Each row is a point on a landscape with many valleys, with its height.
From any point a ball takes the steepest step (drop divided by distance) to one of its 2 nearest points. It stops when none of these is lower. Distance is the straight distance between rows; heights are no part of it.
k540 height 571: [  4  24 -13  -1  16  13 -14 -26  20 -23  10  -3  -6   6  -3  -7  -2  -6
 -29 -13  11   0]
k586 height 514: [ -5  25  20  -8 -20 -12 -10  -2   2  29 -17 -15 -12   8  -4 -14  -2 -24
  11  -2  17  24]
k988 height 252: [ -6  -3 -14  25  33 -11 -21 -44  -3 -29  -6   0  19  -5   2  14  -3 -12
 -14  -6  -9  -6]
k163 height 866: [  7  -5   4 -27   7   5  -8 -16  17   5  20   5   6   7   7 -11   1   4
 -13   1   8  13]
k993 height 184: [-11   8 -12  15   0   4 -15  -9  14 -35 -18  -1  -8  -7  29  -4 -10   7
 -10 -15   1  -5]
k747 height 468: [ -1  -7  12 -19  14 -26   3  15  11  42  24 -16   9   3 -11  -7  -6   3
  12  17   2  28]
k464 height 334: [ -4  16  21   3 -25  -3 -13  14 -10  -1 -29  23 -14  -7  18  -9   5  -8
   3  -4   6   8]
k380 height 330: [-19  18  -1   6 -28  -6   0  12  13  14   0 -13 -13   5  10 -24 -18   3
  -1 -23  14  -3]
k901 height 539: [ -9   4 -19  -1   4  11  -7  -3  43   0  12  26   8  24   5  -2  10  17
 -26   7   1 -12]
k147 height 271: [ 14 -11  11 -12  -3  -8  18 -12 -32  14  13 -19  17 -11 -13   2  -1 -18
  14  -7  -3  -5]
k225 height 476: [ -7  19   0  -4 -10  -6   6  31  34  40   4  15  13  17   6 -28  -6  29
 -12  -9  -1 -13]
k816 height 744: [  9  -6  -6   1  11  -2   4 -38  -2 -21  16 -20  35 -17   3   5  -9  -9
 -10 -20  -9 -21]
k431 height 615: [ -3  17   9  -4   3  -8 -24 -30  22  -8  -3   0  -7  -8  25 -18  -8  -7
 -13 -20  13  19]
k139 height 674: [ -9  19 -14  21 -23  18   8  17  -3 -27 -20   8 -21  -1  -3  -3  11   0
 -13  -8  10 -18]
k237 height 255: [-14   8   3  13  -9   3 -15  -5  -1 -18 -21  18  -7 -11  17  -1  -1  -4
  -5  -6   3   1]
k93 height 566: [ -2  20  24  -5 -15 -10 -23 -19   6   6 -16  -3  -3  -3  17 -16   1 -22
   3  -9  15  27]
k33 height 572: [  4 -30   0   5  -6   5  -1  10 -10 -14 -14  26   3 -12   7  21   5  12
  20  23 -25  -6]
k454 height 225: [  4  -5  14  11  11  17   4 -33 -38 -12 -13  16   4 -13 -14  24  14 -22
  12  -4  -7  -3]
k685 height 87: [ 12 -22  13  -7  -7 -24   6  30 -32  19 -18 -10 -15 -24   8   4  -7   2
  26   2 -11  -1]
k856 height 691: [ 12 -16   1 -22   6   0  10  34  10   6  12  18   8   5   3   2   3  23
  -1  23  -5   6]
k676 height 399: [ -8  -8  12 -13  10 -32  -7  27  16  40   6  14   9   3   6  -5  -2  14
   7  18   0  27]
k96 height 626: [ 25  10   2  -6  14  22   1 -18  -8 -31  -5   6   1  -3  -6  10  22 -11
 -13   9   9  -1]
k214 height 348: [-12 -13 -18  31  19  -4  -1 -37 -15 -23  -2  -8  28  -8 -12  20  -2 -13
  -1 -11 -15 -26]
k480 height 283: [-11   1  13  -5 -12 -34 -10  24  14  38 -17 -20  -1  -3  18  -6 -18   5
  21   5   0  21]
k720 height 501: [  9   1 -13  -7  14   2 -16 -33  27 -34   7 -18  10  -6  27  -1 -19  21
 -19 -15  -8  -7]
k851 height 533: [  8 -17  -9   1   5  28  19  -8 -12 -10  17   5   9  10 -27  15  15  -5
   3  19  -3 -12]
k97 height 242: [-17  16 -19  17  -8   7 -12   5  34 -21 -12   8  -1  11  25  -7 -13  18
 -17 -18  -2 -17]
k650 height 452: [  3 -10  -3 -11  -2   3  -5  -4  22 -19   5  -7   7  -3  29  -8 -17  23
  -4 -11  -2  -3]
k723 height 290: [-21  27 -11   9 -14   3  -8  -3  33  -3   6  -8 -10   8  15 -22 -23  13
 -17 -31   7 -10]
k915 height 495: [ -9 -28  -5  21  -6   5  -6 -11 -20 -23 -21  16   4 -18   7  22   6   1
  16  10 -25 -17]
k286 height 393: [  0 -19   1 -11  -5  -9   4  15   8   5  12 -11   8  -4  19  -9 -19  18
  14  -1  -5   2]
k73 height 356: [ -7  -4  17 -12  -2 -36 -14  -5   9  41  -8 -25  10  -2   7 -13 -20  -7
  25  10   0  31]
k106 height 451: [ -3  17   6  -2  -4 -22   8  49  20  50   4  12   2  14  -1 -14   0  17
  -2   1   2  -1]
k161 height 90: [  9  -6  20  -7  14 -18  12  25 -26  43  10  -9  -1  -3 -25  18   5 -10
  28  15  -5  17]
k528 height 825: [ -3 -23  -4  -8  17   1  -9 -25  12  -3  21   7  17   3   6   0  -1   2
   0   6  -3   3]
k269 height 201: [  1 -14  14  -9   9  -3  13  -1 -19  36  24  -5   6   9 -30   0   5 -14
  16   6   3  17]
k218 height 942: [ 15   6   8 -36   7 -16   6  37  27  32  20  -2   0   8   2  -8  -2  31
 -17   9   4  10]
k823 height 655: [  7   8 -22  13 -14  31  16  14   4 -32   1  -4 -11   9 -11   7  15   5
  -7  11   7 -18]
k424 height 284: [ -8  18 -30  48  11   6 -11  -5   6 -43 -29  -3 -17  13  -9  23  18  -2
 -17   6 -15  -7]
k606 height 305: [  0  -8  21  -9   2 -18 -11  28  -2  23  -8  33   1  -2   7   4   2   8
  13  23  -7  24]
k688 height 422: [-11 -20 -17  27   4  11   2 -19 -13 -22  -4   4   4  -4  -8  15   5  -4
  10   3 -14 -19]
k249 height 352: [-10   4 -30  39  19   6 -14 -18  12 -36 -10 -13  -3  14  -6  16   1   0
 -14   1  -4  -8]
k562 height 706: [  8  -1 -11   8   1   8  11 -21 -16 -34  -7 -18   1 -20   0   0   0  -7
  -8 -12   0 -19]
k873 height 125: [ -9  12  -4  20  28   6 -15 -37 -11 -19  -7   3   1   0  -9   6   5 -22
  -7 -11   8   6]
k251 height 472: [ 13 -19 -22   2  17  23   8 -25  14 -17  21  -2  18  17 -17  21  25   2
  -8  24  -7 -10]
k340 height 661: [ 16  18  15 -14   2  13  -4 -16 -11 -15  -1   1  -9  -4  -5  -9  12 -15
 -10  -3  20  12]
k50 height 373: [-19   9   0   7 -22 -10   9  30  -2  29   4 -13 -17  10  -6 -13 -15  -4
  12  -7   9   2]
k217 height 923: [ 12  14  11 -45  -2 -16  -5   5  38  34  21  -4   1  11  12 -19  -1  14
 -24   9   6  17]
k994 height 579: [ 11  -4   2   0  -7  26  13  14 -27  -9  -1  13 -11   5 -24  16  20  -6
   9  17   0  -6]
k135 height 410: [ 11  -2 -28  23  18  13  -2 -23  19 -34   8 -10  10  15 -13  19  19   4
 -11  12  -7  -9]
k457 height 270: [-15 -28  -2   5 -17 -15  15  32 -15  15  -8 -20 -10 -10  15  -6 -23  18
  22 -11 -11 -11]
k250 height 776: [  7 -20  -3  -3  13  -5  -6 -29   6 -20  12  -6  36 -12  18   6 -11   8
   0  -4 -15 -12]
k425 height 504: [-19   8 -17   3  -2   5   4  19  45  16  14  23  11  25   7 -18  -6  26
 -17  -4  -3 -21]
k136 height 112: [-10  -3  -3  29   5  13   5 -27 -38 -25 -31   7 -15 -21 -12  19   9 -18
   1  -8 -10 -11]
k878 height 211: [-15 -10   6   1 -19 -30   1  45  -5  27 -20  -9 -18  -8  24  -3 -16  12
  20  -6  -5   3]
k857 height 613: [ -9   5   2   8 -13  19  12  10 -21  -1  -4  11 -19   5 -20   2   6 -14
   6  -2   7  -3]
k699 height 303: [ 13  -5  16 -22  10   5  13 -24 -14  23  28 -18  13   1 -21  -7   5 -19
   5  -2   8  10]
k646 height 234: [-19   1  -2  17   3   2  -6 -23 -15  -3   5  -2  -4  -4  -3  -6  -5 -21
   5 -16  10   3]
k539 height 186: [-13 -27   4   7 -21 -12   4  25 -31  12 -20   6 -23 -18   5   2  -7   2
  26   0 -17  -9]
k796 height 598: [-16  14   0  -2  -6  10   7  -1   7  18  23  -6  -7  17 -21 -17  -2 -15
  -2 -12  22   4]
k728 height 464: [ 15  13  20 -17 -19 -18  -6  19  -7  24 -17 -13 -11  -2   2  -3   1 -16
  15  10  11  22]
k92 height 557: [-10  10   2 -14   0  -4   3  12  18  44  21  12   2  23 -19 -17   6  -6
 -11   0  12   9]
k266 height 573: [  6  17 -20  -2  11  15 -11 -13  33 -22   6   9   0  17   0   3  13   9
 -34   2   8  -8]
k390 height 690: [  0  17 -10   4 -20  17  10  27  12  -7  -8  13  -9  11   4 -11   0  10
 -12  -5   8 -18]
k469 height 517: [ -1  13   9 -26   8 -22   0  20  23  55  21  -7  -2  17 -19  -9   5   2
  -3  12   7  22]
k417 height 898: [ 17  10  17 -36  -9  -8  -4  -6  11  20  15 -16   0   3   5 -15  -4  -5
  -8   2  12  22]
k960 height 686: [ 10  14   9   2  -2   9   4 -23 -25 -25 -14  -8  -9 -19   1  -5   6 -20
  -8 -16  12   3]
k871 height 198: [-12  14 -20  34   4  18   4 -11 -16 -38 -29  -3 -23 -10 -11  14  13 -10
 -11  -3  -2 -13]
k176 height 642: [ 11 -32   5  -9  10  -7   7  30 -12   5   0  23  13  -9   4  16   4  23
  18  31 -18   7]
k5 height 723: [ 19  -2 -10   8   5   5  18 -30 -15 -33   4 -16  28 -15  -7  19   7  -9
 -11 -10  -9 -30]
k800 height 675: [ 15 -10 -10  -2 -16  21  20  16 -15 -29 -10  -6  -8  -6   4   6   4  11
   3  10  -4 -19]
k986 height 183: [ 13 -20  13  -7 -11 -11  18  13 -43  11  -9 -10   3 -19  -3   6   1 -11
  20  -2 -11 -12]
k243 height 699: [ 24  -6  -2 -25  -8  16  16  25  -4  -9  10   0  -2   1  -3   0   3  11
  -1  15   4  -4]
k657 height 540: [ 12  23 -21   1  31   1 -19 -34  28 -39   5 -17  -4   5   6   1 -13  10
 -35 -10  -1   1]
k521 height 628: [ -3   6  -8   0  -8  20  10   4  -8  -8  16  -9 -10   8 -14  -8   0  -6
  -1  -8  16  -6]
k386 height 187: [ 11   1  29 -16   6 -13  -4  27 -21  39  -4  18  -9  -3 -11  17  12  -5
  21  19  -4  24]
k624 height 400: [ 14  -1  19 -13 -15  -4  -6  14 -18   1 -15   8  -7  -9  16  -6   2  -5
  11   2   4  11]
k788 height 336: [  0 -23  18   4  -3   7   6 -14 -42  10  -8  18   4 -10 -17  17   3 -13
  25   1 -18  -4]
k210 height 450: [ -8 -21  27  -1   8  -2  -4 -11 -23  20  -2  35   6  -2  -7  18   8 -10
  26  10 -12  20]
k785 height 320: [-22 -13  -6  12  -6  -7  -3  -7   1   2   9 -10   0  -3  12 -15 -20   3
  11 -15   1  -2]
k742 height 596: [ 20  17 -11  -6  15  24   4 -24   5 -37  10 -16  -1   0  -9   0   6  -5
 -23  -3  11  -8]
k751 height 417: [-14  -1  -3   4 -10  -5  10  48   1  23   7  14  -4  12  -8  -7  -5  14
   7   4   2  -2]

Call two points neighbours if one is among the 2 nearest of the other. Go from one point of each pair to the other, from neighbour to neighbour, staying as low as possible. Name the highest point that can't be avoided.
k161, k685 -> k699
k823, k993 -> k243
k685, k878 -> k457
k540, k993 -> k266

Where does a ball stop that starts at each point below?
k92 -> k161
k425 -> k993
k431 -> k993
k856 -> k873
k857 -> k136
k657 -> k873
